Each row is a point on a landscape with many peaks, with its height.
A climber steps from a point to the highest of its 2 nearest points, and stops where none of them is higher. Distance is the straight distance between rows; heights are no part of it.
zituv h=277: 131 158 151 142 152 129 132 121 155 177 116 113 80 122 105 143 110 141
 108 139 147 125
fesot h=463: 150 113 109 132 90 124 140 121 95 100 155 116 213 151 144 128 148 107
 131 133 104 120
Suve h=387: 152 130 112 102 120 140 132 107 146 136 141 107 102 129 125 148 138 121
 104 105 93 165
dod h=785: 135 147 130 139 141 109 87 146 165 163 128 138 158 177 122 134 150 147
 138 137 126 96
fuval h=802: 96 132 138 138 163 102 144 162 125 91 116 157 75 75 145 83 106 135 149
 111 151 117
Bip h=620: 113 111 125 85 130 126 174 130 105 102 113 130 91 79 130 108 102 121 108
 114 128 166
lub h=669: 115 110 126 104 108 146 139 135 112 94 121 128 111 91 120 114 94 109 124
 116 139 141
gero h=806: 143 136 141 133 103 132 122 108 148 152 101 95 182 158 128 137 111 132
 119 136 156 100
Ref h=612: 96 143 146 157 150 143 79 127 119 125 124 153 95 96 111 103 144 133 195
 131 143 95
Viga h=781: 136 111 127 143 103 144 141 98 107 163 159 119 175 162 115 166 163 150
 131 181 124 129
rusa h=653: 143 126 137 151 113 155 120 99 135 177 169 125 111 145 99 181 137 150
 119 170 115 126
fila h=458: 124 151 128 127 150 127 95 143 157 120 101 121 95 113 125 115 120 133
 130 99 147 115
mamuv h=492: 143 116 107 129 130 108 81 173 139 92 144 151 151 160 153 119 120 106
 130 90 111 119
fubip h=475: 119 137 142 122 134 93 145 148 150 123 85 121 148 136 150 107 101 144
 108 113 166 101
Vate h=382: 130 106 112 118 82 174 129 86 120 129 138 113 163 134 124 166 125 135
 121 140 125 135
Toli h=708: 131 113 105 128 127 90 128 183 133 87 158 154 140 139 159 103 108 98 122
 95 111 135
vuv h=429: 157 116 103 122 95 134 125 119 124 111 161 120 184 163 146 143 157 114
 117 114 78 144
Bemen h=782: 138 133 147 134 149 92 184 111 121 183 132 123 124 157 125 144 150 137
 93 173 126 144
Rom h=725: 106 120 122 119 137 122 148 148 105 98 138 149 74 81 132 93 125 118 142
 113 117 147
Gava h=562: 111 139 162 150 124 146 118 115 135 179 110 114 123 139 96 144 108 150
 132 162 168 104
pasa h=625: 121 150 146 150 156 158 125 101 126 164 144 122 63 92 95 142 143 133 144
 146 123 138
gon h=480: 159 151 113 133 135 77 124 150 135 121 147 123 199 173 156 115 167 121
 116 118 98 113
fidi h=753: 162 122 109 100 125 98 193 107 104 122 127 111 174 137 154 126 144 109
 95 139 94 156
zopig h=760: 112 164 135 143 183 97 108 145 167 158 112 155 87 136 122 119 145 156
 141 129 127 106
lagum h=476: 160 125 113 128 102 104 159 110 94 111 135 102 214 148 150 123 148 109
 122 144 108 114
zam h=264: 115 159 130 141 191 97 121 138 146 132 129 154 62 101 140 104 155 148
 146 106 106 128
sutep h=680: 164 147 115 120 138 86 150 130 160 146 136 112 147 164 159 129 152 125
 91 106 93 145
Dor h=682: 120 123 114 142 154 95 78 187 134 109 140 183 162 169 135 100 142 138
 160 122 115 90
nofa h=711: 113 117 115 128 126 104 131 168 118 104 151 161 111 124 148 104 136 119
 138 116 103 135
Rifov h=758: 110 125 118 127 148 86 133 178 135 98 137 165 101 122 155 97 126 130 131
 105 117 126
Rufo h=786: 139 103 121 91 115 109 196 103 77 106 119 127 185 125 154 127 121 101
 101 155 117 156
rofi h=565: 141 138 115 147 128 149 78 122 158 152 169 131 118 155 113 168 160 141
 141 127 92 123
dil h=790: 118 152 131 141 174 91 102 157 164 155 120 165 122 160 127 117 153 160
 146 130 122 96
muluv h=467: 154 124 106 126 113 114 99 149 137 97 144 127 176 168 157 126 130 106
 123 93 100 123
vabet h=599: 127 128 143 152 123 166 126 94 118 174 160 127 88 120 90 176 133 149 127
 172 125 129
fafib h=533: 134 137 126 116 157 113 118 156 159 91 98 118 92 98 144 109 89 128 116
 71 162 123
Ruzu h=189: 142 146 117 128 149 149 77 132 148 114 133 122 87 110 118 130 140 121
 147 92 120 137
Baru h=644: 117 112 132 90 115 141 162 117 109 112 101 121 111 95 125 119 99 117 105
 123 140 155
dakof h=303: 155 138 147 145 129 118 142 108 141 192 159 120 114 158 110 168 137 141
 96 168 111 127
Pusud h=743: 127 115 140 117 110 161 156 80 119 160 115 103 136 129 107 169 106 132
 105 161 142 144
givir h=750: 164 144 120 131 115 119 115 114 160 149 125 99 177 171 140 142 130 117
 111 118 120 118
Pup h=489: 169 132 120 132 106 133 158 78 126 157 126 88 195 155 135 158 131 121
 112 152 119 124
gesu h=761: 113 131 136 157 114 166 74 118 143 161 145 131 123 138 97 152 138 158
 165 156 140 99
Davo h=399: 105 122 128 133 124 191 126 91 99 130 137 128 89 83 94 149 142 138 152
 149 133 146
Rasu h=616: 118 118 108 141 164 104 110 183 127 76 150 161 90 88 148 98 86 99 158 85
 138 125
bib h=567: 102 124 155 135 109 163 126 112 121 157 100 113 134 133 99 139 108 147
 136 159 171 115
Deku h=741: 119 127 144 137 145 87 172 135 99 166 136 139 143 158 125 124 183 147
 125 184 124 142
vul h=849: 106 119 126 141 104 161 67 143 125 110 138 141 137 133 111 129 131 134
 169 125 137 102
baz h=772: 107 99 145 115 116 146 172 92 83 146 109 128 153 137 114 151 127 135 122
 184 150 151
vab h=578: 137 98 111 118 78 132 132 136 109 92 148 132 183 137 145 124 105 95 127
 120 117 130
beku h=646: 94 110 123 148 112 162 88 136 93 96 161 161 105 101 115 116 146 125 189
 135 113 115
sor h=759: 88 118 151 137 127 112 150 144 103 141 110 154 117 127 123 104 148 150
 150 166 143 122
Popu h=626: 140 112 124 109 120 136 174 83 112 157 139 120 141 141 124 164 146 128
 99 161 101 168
lito h=88: 123 108 102 120 126 131 117 150 110 93 172 152 94 121 136 113 156 108
 142 104 66 160
dukam h=808: 143 138 142 142 111 136 119 110 149 171 127 106 165 166 118 151 128 139
 123 148 138 106
Les h=427: 89 139 156 135 149 138 147 122 111 143 93 124 81 93 109 110 121 143 137
 145 162 130
zalu h=718: 135 172 140 152 176 144 77 122 163 154 119 124 83 113 97 136 127 136 146
 121 144 108
robi h=572: 161 119 118 120 114 147 155 75 126 166 156 112 143 151 121 181 139 130
 97 155 94 157
pati h=435: 137 143 132 129 148 111 147 120 146 173 146 130 83 135 119 146 157 138
 106 141 91 152
dipa h=286: 138 142 162 152 139 119 147 111 133 194 138 122 107 156 104 160 122 145
 102 175 132 122
Zafo h=756: 126 135 145 134 144 81 185 130 109 159 120 128 157 158 137 121 168 141
 108 167 134 133
lib h=793: 122 124 135 111 130 96 174 142 125 123 105 131 128 128 151 106 122 129
 100 127 136 136
Lafa h=500: 163 122 125 141 106 143 151 73 120 166 149 100 179 160 125 177 136 132
 108 173 120 124
Fota h=748: 157 149 123 123 142 95 148 122 165 166 135 119 116 156 142 141 147 133
 90 120 101 144
zeki h=747: 92 113 140 129 117 107 145 159 106 117 123 158 124 126 131 95 131 136
 145 152 138 120
dedos h=558: 122 141 156 152 128 131 117 127 143 182 125 122 127 155 105 142 131 155
 130 167 146 106
Rufa h=807: 113 125 145 118 124 110 164 128 128 142 93 120 137 135 132 114 121 134
 108 136 153 130
lafeb h=690: 115 137 144 138 144 128 143 119 131 173 126 125 83 123 108 138 145 142
 126 158 123 140
kof h=751: 119 127 146 139 143 106 175 118 106 178 136 139 115 153 116 137 168 142
 114 186 123 150
Tok h=269: 113 146 125 127 175 93 135 154 145 109 121 150 68 105 149 102 144 147
 136 100 112 128
losuk h=375: 124 105 127 105 94 167 148 83 109 129 112 115 155 126 120 156 113 126
 112 147 138 143
lep h=643: 141 128 128 122 105 124 100 129 157 120 95 104 167 150 143 125 95 115
 116 98 156 104
molev h=261: 131 143 129 111 141 126 152 116 147 146 104 99 91 113 125 132 115 129 93
 109 135 151
tis h=602: 127 89 114 110 83 143 155 118 88 97 145 138 187 127 140 130 115 104 126
 144 120 142
Gug h=256: 134 165 126 145 208 112 90 133 147 119 131 152 70 94 139 107 158 135 161
 89 115 120
rumog h=762: 111 113 147 113 97 140 148 117 116 126 81 110 156 126 128 118 85 123 115
 137 168 120
fega h=684: 91 106 139 125 96 165 129 117 99 127 117 130 127 116 107 134 126 138 147
 155 149 127
patir h=549: 135 119 112 95 134 104 171 130 121 128 137 134 93 122 141 122 152 129 98
 117 83 175
gegi h=437: 110 151 143 135 161 126 114 146 140 112 95 131 86 93 129 99 113 137 144
 109 162 110
dun h=499: 133 148 134 122 145 112 116 135 173 131 81 106 114 131 140 121 102 137
 101 92 156 118
Fotuk h=706: 131 170 149 150 165 157 105 116 152 155 115 111 80 95 100 130 119 133
 140 125 159 116
gudo h=388: 87 113 141 133 124 152 134 132 84 102 128 153 85 75 111 99 129 121 166
 142 133 128
mizis h=795: 106 135 127 140 176 93 107 176 145 85 111 167 98 105 146 98 100 137 152
 99 157 94
Nur h=391: 145 114 105 125 80 166 106 95 135 123 149 108 168 152 130 164 136 130
 120 114 106 135
zife h=493: 139 146 121 123 155 120 94 150 168 105 95 117 103 118 137 119 102 129
 113 77 151 121
bir h=401: 158 120 110 115 97 151 131 88 144 137 138 100 156 147 132 164 127 120
 104 117 98 149
nusa h=403: 157 124 115 92 120 125 152 105 141 134 122 104 119 124 140 139 125 118
 91 102 94 165
Mavit h=589: 89 114 133 148 107 170 100 120 99 124 146 148 105 103 104 127 154 144
 183 151 122 115
mise h=423: 109 141 147 141 132 170 120 109 125 148 112 114 91 97 94 137 126 138 141
 143 155 124
Tenen h=430: 100 139 147 130 146 122 146 140 127 128 94 133 85 99 127 101 117 144 128
 125 157 124
Runi h=820: 119 113 147 130 85 143 125 117 117 136 103 112 188 148 123 126 115 136
 136 150 163 104
Rubag h=278: 122 144 124 119 157 102 133 148 150 121 116 133 80 113 139 109 135 138
 118 95 119 139
lupud h=623: 116 118 122 126 112 125 103 155 123 107 140 148 129 136 136 112 139 119
 143 116 114 127
gosa h=587: 96 138 147 137 123 136 96 141 133 135 104 138 117 124 114 114 124 142
 155 140 159 99
lav h=494: 142 147 125 134 138 68 134 164 125 116 144 140 194 163 155 103 157 129
 124 125 116 101
vun h=394: 88 117 140 130 122 177 131 108 83 118 123 139 91 79 97 125 136 134 166
 154 138 136
nonun h=563: 132 136 115 132 134 92 119 167 127 121 162 157 152 164 149 114 177 127
 129 123 83 134
sudi h=537: 114 103 114 148 109 105 102 190 120 96 156 159 179 146 141 101 95 102
 154 123 140 102
vod h=542: 129 122 108 129 126 131 74 161 134 96 141 143 125 147 133 125 129 114
 145 98 113 121
Tova h=752: 130 128 142 117 107 129 151 107 137 136 81 99 159 140 134 124 91 124 102
 125 164 115
votab h=721: 127 115 128 107 117 167 151 83 119 156 126 112 110 113 103 170 119 134
 103 149 124 162
lepuz h=791: 98 137 145 139 165 120 145 138 110 104 117 149 65 64 132 84 132 131 158
 115 143 125
masiz h=570: 106 130 137 136 127 129 72 158 140 117 110 146 137 138 118 108 116 137
 156 125 159 90
pizos h=728: 129 131 135 158 113 165 91 110 139 168 163 125 114 139 95 169 140 158
 143 162 126 111
veb h=783: 148 122 115 126 118 73 177 155 119 97 138 127 188 131 172 99 105 105 102
 117 129 118
vilil h=244: 115 128 141 106 131 171 149 96 116 133 97 105 97 86 97 139 101 129 112
 134 156 156
gil h=676: 101 130 128 143 157 102 88 172 122 102 140 178 106 119 137 92 136 126
 173 119 119 103
Mosor h=600: 97 139 143 146 137 147 93 131 126 137 122 139 95 111 107 117 140 141 164
 139 139 109
tof h=727: 129 124 125 129 129 84 132 170 147 100 118 140 154 141 159 103 99 123
 117 104 147 107
zuge h=520: 127 114 116 139 121 86 114 188 121 95 159 160 177 153 152 101 119 110
 140 117 123 107
Butez h=763: 150 126 135 125 108 147 149 81 142 164 123 97 144 145 119 167 106 125 98
 145 132 134
pogi h=664: 151 129 118 126 118 103 94 149 155 104 108 120 169 162 154 122 105 112
 118 91 139 101
senu h=601: 132 135 125 103 158 112 156 136 140 103 113 118 69 82 141 104 115 137
 107 83 135 156
Lov h=70: 120 111 113 117 109 131 135 139 112 110 153 146 114 130 132 121 154 119
 130 120 84 153
fiv h=769: 100 131 154 143 136 109 145 139 115 166 114 143 117 148 120 117 156 153
 140 174 143 120
Nalok h=272: 133 157 142 129 153 128 141 115 161 160 103 98 83 110 111 137 104 138 96
 117 151 140
zetab h=379: 97 123 136 143 129 142 106 147 107 99 130 153 91 83 120 98 120 117 171
 122 142 117
vaguz h=832: 119 103 135 131 81 160 122 104 103 132 128 114 193 151 122 143 127 145
 143 164 153 110
nof h=768: 153 131 121 110 137 77 196 127 123 127 123 117 156 142 163 113 145 124
 89 127 107 148
Nufik h=801: 137 115 134 102 130 95 208 109 79 119 104 122 176 129 152 115 123 117 97
 161 140 146
vir h=468: 106 124 141 117 124 107 147 151 134 109 88 129 123 114 143 100 90 133
 113 113 168 116
vomir h=548: 104 98 114 117 98 166 129 122 90 99 154 145 108 102 117 129 145 124 150
 136 105 153
Todid h=651: 163 136 112 120 132 81 146 144 145 112 136 121 165 159 170 116 150 115
 96 97 92 138
vegaf h=547: 116 134 158 155 135 113 124 135 129 184 132 134 151 168 107 132 151 161
 144 185 145 104
gabi h=866: 145 150 139 144 131 118 100 126 167 176 132 121 152 169 115 148 131 142
 122 144 130 100
fek h=652: 125 116 109 134 146 107 96 180 132 83 148 157 109 119 148 106 105 104
 145 90 121 121
futut h=864: 136 109 129 137 95 138 143 100 101 143 135 109 197 156 123 150 151 137
 135 166 132 118
vosuf h=713: 89 98 133 136 103 130 126 163 99 96 133 157 123 96 123 95 92 111 157 135
 157 112
Rasug h=359: 145 139 134 138 134 126 136 113 143 182 160 127 97 147 112 164 153 138
 112 156 93 142
lini h=230: 123 138 122 142 160 132 75 153 128 91 127 148 93 101 131 106 129 113 165
 98 136 110
las h=624: 132 94 115 96 92 154 163 92 87 107 132 123 184 131 137 152 128 118 117
 157 115 152
tatam h=621: 150 137 112 121 131 88 133 154 143 120 152 140 154 162 155 117 167 120
 112 107 86 143
kar h=742: 138 123 141 113 111 135 173 86 122 146 82 94 171 139 136 140 95 118 99
 147 152 130
Sos h=581: 125 116 123 123 97 139 122 126 127 127 139 126 146 144 125 137 148 126
 130 130 110 137
baze h=691: 96 108 136 122 112 144 136 147 101 97 115 141 109 88 120 102 92 115 142
 128 158 126
bomo h=478: 133 146 148 129 131 92 146 133 147 141 87 110 180 157 150 108 112 139
 109 127 166 99
tasa h=792: 127 105 144 109 134 123 193 85 74 143 111 125 174 146 127 143 134 124
 112 193 150 154
zol h=482: 155 154 137 136 125 95 142 119 143 151 103 93 199 167 147 121 123 131
 114 138 148 94
lifol h=688: 133 103 91 136 145 97 104 195 135 83 163 155 127 133 160 115 87 94 132
 79 114 131
Roro h=852: 158 139 140 131 133 108 179 88 128 176 118 101 158 159 132 153 126 123
 87 166 132 133
kuf h=583: 147 134 131 134 119 164 122 91 148 169 151 103 100 124 96 182 113 141
 100 141 123 134
puv h=654: 138 103 103 94 98 169 145 80 115 130 153 119 135 124 121 173 137 130 110
 135 91 170
Non h=709: 95 89 133 115 92 172 145 102 84 124 126 135 144 118 110 151 131 142 140
 173 142 141
muk h=780: 139 129 129 129 138 57 185 163 134 100 126 134 170 135 179 101 116 128
 98 110 133 116
puvep h=784: 122 105 133 95 115 109 196 121 96 113 100 129 155 118 151 112 99 117 94
 142 142 145
losa h=363: 103 112 120 143 122 135 88 160 109 86 143 158 110 102 123 104 115 110
 172 116 129 112
gub h=740: 103 93 131 115 111 174 154 80 84 145 130 134 145 130 110 173 133 145 128
 188 142 156
mamen h=779: 122 133 140 126 148 62 192 158 137 111 112 134 148 141 169 107 132 152
 97 125 140 124
Neza h=446: 161 125 104 135 92 130 130 107 107 121 158 105 207 162 142 149 163 120
 127 134 93 125
Naver h=586: 123 126 125 137 110 181 107 100 134 147 143 111 112 120 97 165 127 142
 134 136 135 128
lavu h=811: 135 114 138 99 129 120 194 84 97 148 99 113 161 140 139 142 121 120 96
 165 138 156
kip h=745: 99 103 120 142 93 156 87 148 105 97 157 153 134 126 120 119 135 128 169
 133 120 114
dev h=798: 143 126 135 126 102 106 143 131 131 113 97 114 199 143 153 106 97 113
 117 121 157 95
zarin h=508: 140 130 124 124 114 128 127 119 143 154 145 121 139 154 126 146 155 130
 120 136 101 138
ziten h=577: 112 116 124 130 110 132 88 164 132 89 118 138 132 115 130 108 85 106 142
 105 160 110
zis h=448: 146 111 110 125 91 142 92 134 138 102 135 121 169 157 143 138 118 106
 129 99 118 123
nopaz h=421: 118 145 145 134 144 188 127 102 114 131 112 111 85 70 92 128 123 126 145
 129 158 137
fite h=719: 110 129 123 139 146 100 91 179 137 109 128 174 132 145 137 98 132 138
 155 119 128 97
Moru h=595: 105 93 121 106 103 140 156 134 82 100 146 158 122 109 127 122 136 115
 136 144 104 157
bul h=536: 138 136 128 127 122 147 119 106 153 160 138 110 104 132 112 157 130 131
 112 128 116 141
mul h=239: 114 123 135 129 97 172 104 114 130 123 102 109 134 118 106 137 99 131
 136 126 163 116
Kub h=645: 109 115 127 120 98 159 121 124 117 120 130 131 121 118 113 133 134 128
 141 133 129 136
Fasel h=773: 111 107 144 107 107 120 174 127 103 117 88 124 158 122 139 109 92 119
 109 140 160 125
lin h=723: 140 155 140 162 146 148 88 111 150 172 164 133 77 123 94 160 145 144 144
 146 110 114
Liv h=853: 141 153 123 147 152 157 80 114 153 145 156 123 80 116 102 151 152 130
 150 120 109 130
bug h=635: 92 132 135 147 151 125 87 147 111 111 135 168 93 106 123 98 149 132 184
 126 118 108
mupe h=241: 111 120 136 117 107 175 126 103 122 129 100 104 119 101 101 145 102 128
 123 130 157 137
Luset h=659: 104 103 122 114 112 131 148 150 95 101 145 155 101 100 127 105 123 111
 137 133 115 149
lani h=755: 112 143 132 135 152 98 102 162 150 134 113 155 138 154 133 105 140 151
 142 127 136 95
deri h=426: 89 128 155 132 131 162 141 108 97 144 103 120 91 92 95 126 120 139 143
 156 163 131
Zubiv h=736: 120 151 135 145 154 113 85 147 157 165 131 151 127 161 112 125 153 150
 150 142 118 98
bidin h=606: 128 123 124 119 120 127 104 153 144 89 96 120 128 117 139 111 79 113 118
 90 167 112
Givi h=196: 129 139 118 153 154 169 44 127 133 101 144 137 104 110 114 134 146 123
 184 102 125 109
Dopuz h=560: 109 108 132 141 118 145 143 115 100 159 152 143 114 139 108 145 173 146
 146 180 108 141
kekob h=223: 152 129 109 121 114 174 84 108 149 114 136 96 113 122 114 158 124 120
 123 89 118 144
nif h=720: 136 120 111 126 143 71 146 181 149 90 140 149 143 136 171 106 99 117 109
 87 129 124
vozov h=699: 148 142 123 127 124 106 103 138 162 129 116 124 172 166 146 126 128 124
 116 110 125 107
kule h=535: 127 125 118 122 131 160 108 141 115 82 135 128 92 78 121 109 115 105 150
 95 130 144
Pizul h=428: 156 113 115 98 100 131 137 114 138 104 115 106 149 129 148 124 97 101
 101 95 122 144
suzad h=774: 116 131 123 134 166 83 95 186 159 91 105 164 129 132 149 106 95 139 136
 95 157 84
Pef h=250: 131 139 128 106 134 155 141 107 136 131 105 99 90 93 109 133 109 126 106
 109 140 157
dufi h=604: 144 139 131 150 125 187 106 93 140 159 155 108 85 101 89 177 123 139 123
 140 130 131
zokog h=638: 121 160 142 152 165 132 114 113 143 165 139 132 58 102 106 131 150 137
 147 137 116 125
Velut h=685: 133 110 116 102 118 160 158 79 113 145 145 120 112 122 114 172 138 131
 106 149 103 175
Zudiz h=502: 133 133 124 115 146 99 164 130 133 153 140 140 87 136 136 126 167 136
 109 130 85 164
Sud h=717: 113 130 144 135 152 115 173 113 114 182 130 135 79 134 111 143 152 141
 115 174 119 151
Vasa h=553: 117 130 136 130 117 127 90 147 151 128 102 130 152 152 126 115 113 132
 137 124 153 97
Bezu h=169: 119 160 126 151 191 119 64 138 148 135 122 163 93 120 115 114 152 144
 172 111 123 93
Raz h=830: 148 128 134 118 132 105 191 95 112 154 104 105 166 147 144 134 134 122
 88 155 128 142
Suzo h=594: 127 116 107 127 154 114 129 171 124 78 149 145 77 79 147 96 96 103 142
 82 126 142
Fen h=571: 109 117 139 138 105 180 120 95 121 153 122 111 126 125 95 163 114 149
 133 156 157 123
turuf h=809: 119 115 143 127 93 121 135 138 121 120 102 118 186 144 137 109 105 124
 127 139 165 100
tur h=414: 165 128 110 119 103 130 130 106 143 134 148 103 167 164 143 155 146 117
 109 114 90 142
Mebu h=228: 145 134 120 114 114 172 101 107 146 119 117 93 110 106 108 144 112 118
 121 98 142 138
Mol h=787: 151 133 130 124 109 129 138 99 149 152 107 92 163 153 136 147 116 121
 106 128 134 120
vup h=135: 121 130 115 129 139 142 105 137 120 108 146 139 81 103 123 116 150 117
 152 106 97 145
Vodib h=771: 149 112 116 108 119 101 192 103 80 117 132 117 193 135 144 128 149 107
 108 160 108 151
tagez h=302: 137 144 119 121 149 110 122 137 162 141 125 125 94 133 135 129 144 136
 113 104 107 146
Dotir h=281: 127 147 165 146 148 126 158 108 134 188 115 115 88 133 100 149 108 143
 98 162 147 129
Bareg h=813: 105 129 133 134 159 90 144 176 141 85 116 155 91 95 151 94 93 134 135 98
 151 111
limem h=566: 136 132 122 107 152 121 137 152 140 85 116 122 78 80 139 103 93 121 116
 75 146 142
Sule h=538: 121 142 139 136 120 142 82 128 163 145 96 113 144 143 115 132 107 137
 136 121 167 97
diro h=627: 133 127 131 115 109 117 128 139 153 111 92 111 151 132 151 113 82 115
 104 98 160 111
sagu h=788: 151 131 121 127 119 81 150 149 134 101 120 118 195 144 167 101 102 113
 110 111 140 103
pamom h=698: 130 137 117 138 123 161 78 122 146 133 148 125 104 133 109 150 148 134
 149 117 110 130
vagar h=180: 124 150 122 154 170 146 45 135 140 122 128 152 99 117 111 126 148 130
 180 108 127 101
sozum h=778: 113 143 149 140 145 91 142 149 135 166 118 144 134 154 133 115 159 158
 131 158 135 113
pogu h=345: 149 148 116 116 139 126 123 120 160 150 142 113 84 131 121 142 148 129
 106 104 91 160
nis h=754: 124 124 121 134 144 98 84 178 156 96 106 157 154 149 148 109 91 124 132
 99 161 87
dukig h=631: 134 116 102 114 106 181 120 92 125 129 161 117 112 117 112 172 146 134
 121 120 95 163
vipa h=214: 126 140 127 143 142 165 71 136 125 96 129 134 96 93 118 118 131 114 172
 101 140 119
zofo h=767: 128 140 145 131 132 89 157 137 131 160 118 126 155 156 133 119 154 143
 115 153 135 123
riden h=436: 145 114 113 111 90 146 116 115 138 109 126 109 151 140 136 137 116 113
 115 101 118 137
somo h=833: 149 147 154 142 128 112 160 100 144 183 105 96 154 160 123 147 108 134
 92 156 150 117
kif h=738: 125 170 138 146 178 120 95 131 167 153 111 134 80 122 115 125 127 147
 134 118 138 108
Mag h=522: 132 97 113 139 82 129 107 153 107 90 164 136 207 159 141 120 120 106 146
 129 122 106
guk h=671: 121 147 143 149 142 134 108 121 144 174 141 133 85 131 103 147 144 144
 139 149 119 123
muvis h=550: 126 95 110 133 89 133 103 159 114 87 159 144 171 143 141 119 106 99 142
 113 122 118
mup h=666: 131 155 138 127 163 148 124 123 132 110 113 118 71 72 119 105 128 125
 140 99 144 140
Nen h=737: 131 127 125 134 130 86 105 178 144 101 120 150 180 156 153 103 105 123
 128 109 150 89
rozes h=59: 139 111 104 96 111 128 140 133 120 105 152 134 116 129 139 127 145 114
 116 103 79 169
sano h=523: 134 152 136 131 134 123 102 130 171 152 97 109 127 140 118 134 106 136
 117 114 154 110
Tefa h=54: 167 112 103 96 96 128 156 100 123 105 133 108 175 141 153 134 122 100
 101 110 90 152
gis h=588: 124 120 120 93 139 117 172 133 117 115 123 134 81 97 135 111 130 130 110
 113 109 170
kubo h=831: 145 138 133 123 142 96 168 118 139 173 131 117 124 154 135 137 156 135
 93 144 110 149
Tuta h=636: 135 93 103 96 92 169 152 79 97 112 146 129 166 127 134 167 134 128 114
 144 98 164
Samez h=503: 150 122 112 140 102 108 106 153 114 92 155 126 218 170 146 118 136 106
 139 121 108 106
Debi h=162: 112 147 126 143 182 108 68 155 157 131 103 172 113 142 118 109 136 150
 165 120 137 79
genil h=770: 113 137 130 132 162 122 123 144 120 99 128 144 70 77 135 90 136 121 154
 102 127 135
nes h=637: 133 149 133 111 169 134 154 128 130 108 111 115 56 68 128 99 125 131 129
 94 140 154
muzuv h=506: 139 128 116 138 131 81 118 175 127 99 158 151 187 165 154 100 144 116
 126 116 105 112
von h=109: 123 120 110 134 143 134 96 149 110 89 167 151 81 100 132 108 152 109 167
 100 83 143
Kor h=615: 128 145 140 159 140 181 107 93 127 155 158 118 78 91 87 160 140 135 147
 148 135 125
daron h=212: 153 137 104 130 136 167 64 127 146 102 139 112 101 119 117 149 135 115
 142 81 119 143
Toduk h=491: 158 137 117 138 105 103 120 130 116 107 137 104 225 163 150 119 139 113
 130 126 121 95
Sivu h=584: 112 117 117 122 116 177 119 114 103 98 145 132 94 87 113 129 143 127 154
 123 108 150
vakiz h=821: 124 134 152 128 131 116 169 109 128 170 88 105 139 148 124 132 110 138
 100 152 163 127
Nef h=527: 158 122 138 135 120 133 165 80 118 179 156 113 150 157 119 181 139 134
 95 179 115 137
Lalad h=555: 113 101 119 135 103 122 93 177 126 92 135 149 161 134 139 109 81 99 151
 116 153 102
bazit h=732: 85 105 139 139 119 109 137 171 102 105 131 171 116 106 130 88 111 126
 160 146 145 112
gobo h=55: 150 105 105 96 99 130 152 118 119 105 150 125 152 135 145 130 134 105
 107 112 79 162
dakot h=789: 116 131 129 150 115 160 56 136 143 138 129 135 141 151 103 143 134 149
 170 133 142 93
figas h=672: 119 106 131 141 108 155 140 99 101 166 159 134 140 149 109 171 161 153
 132 186 123 136
sopug h=573: 112 123 147 149 126 148 132 109 113 178 153 137 98 137 97 158 150 153
 143 181 125 128
Papo h=53: 158 105 105 101 94 119 170 118 106 94 139 122 189 128 160 121 104 88 109
 121 101 143
Nepu h=564: 127 115 107 127 136 137 111 156 112 75 155 145 87 82 132 101 112 97 154
 90 115 145
kefo h=483: 167 138 116 129 112 114 164 97 113 135 118 91 202 153 148 135 139 113
 116 145 116 120
riza h=234: 129 136 132 125 118 164 85 123 150 116 99 100 119 116 112 133 97 122 127
 100 164 119
Peba h=417: 138 148 133 128 153 185 131 95 123 133 130 112 73 72 99 137 133 123 142
 122 138 157
Vute h=462: 149 139 120 132 122 135 100 117 163 158 148 115 124 155 120 157 146 133
 118 124 105 132
Subab h=160: 126 146 125 131 146 140 111 126 138 132 131 126 79 109 114 127 152 130
 141 112 110 140
vak h=246: 130 151 121 145 191 120 76 143 132 99 130 158 80 91 137 100 146 122 172
 87 119 114
zud h=409: 129 135 128 125 134 181 129 93 120 135 147 115 77 84 97 155 144 133 138
 134 114 159
Zonaf h=413: 148 121 113 83 128 120 152 121 137 111 121 110 103 107 142 124 110 119
 96 90 112 166
bipud h=422: 152 120 111 98 119 125 127 136 143 96 116 106 117 117 147 119 95 106 102
 79 126 148
Mopan h=814: 143 128 135 115 148 83 212 104 91 142 105 109 166 143 150 121 146 126 90
 166 134 146
navet h=692: 146 166 139 141 168 165 97 118 146 125 110 109 79 83 109 119 126 123 147
 101 157 129
kifam h=776: 118 131 127 119 139 84 152 162 140 109 120 144 118 126 154 103 126 136
 115 109 129 127
dom h=610: 129 119 105 108 111 178 119 107 116 108 158 122 97 102 113 148 143 123
 133 113 93 165
lafud h=485: 157 147 127 141 119 94 134 122 129 134 122 97 213 165 144 122 144 126
 125 141 131 99
pomeb h=777: 132 140 138 121 146 68 194 136 138 139 111 125 143 147 162 112 144 146
 93 125 128 136

Where does a climber stop that starts at each point below?
kule: Bareg
zol: gabi
Mebu: sozum
zam: Roro
Neza: gabi
dedos: Liv
Rasug: sozum
Davo: dil
Papo: gabi
lav: gabi
muluv: Roro

Write out the way that a climber takes from each point below.
rozes: Lov > lito > von > vup > Subab > Ruzu > daron > kekob > Mebu > riza > mul > mupe > vilil > Pef > molev > Nalok > zituv > Dotir > dipa > dakof > Rasug > pati > Zudiz > patir > gis > Bip > Baru > lub > baze > vosuf > bazit > zeki > sor > fiv > sozum
Vate: Nur > bir > tur > vuv > Neza > fesot > lagum > kefo > Pup > Lafa > Nef > robi > Popu > Velut > votab > Pusud > Butez > Mol > gero > dukam > gabi
fubip: bomo > zol > lafud > Toduk > Samez > Mag > muvis > vab > tis > las > Tuta > puv > Velut > votab > Pusud > Butez > Mol > gero > dukam > gabi
zetab: gudo > vun > Davo > zud > Peba > nopaz > mise > deri > Les > Tenen > gegi > fila > zife > fafib > limem > senu > nes > mup > navet > Fotuk > zalu > kif > zopig > dil
Sivu: dom > dukig > puv > Velut > votab > Pusud > Butez > Mol > gero > dukam > gabi
Bezu: vagar > Givi > vipa > lini > vak > Gug > zam > Tok > Rubag > tagez > pogu > Suve > nusa > Zonaf > bipud > Pizul > riden > zis > muluv > mamuv > vod > lupud > nofa > Rifov > kifam > lib > Rufa > vakiz > somo > Roro
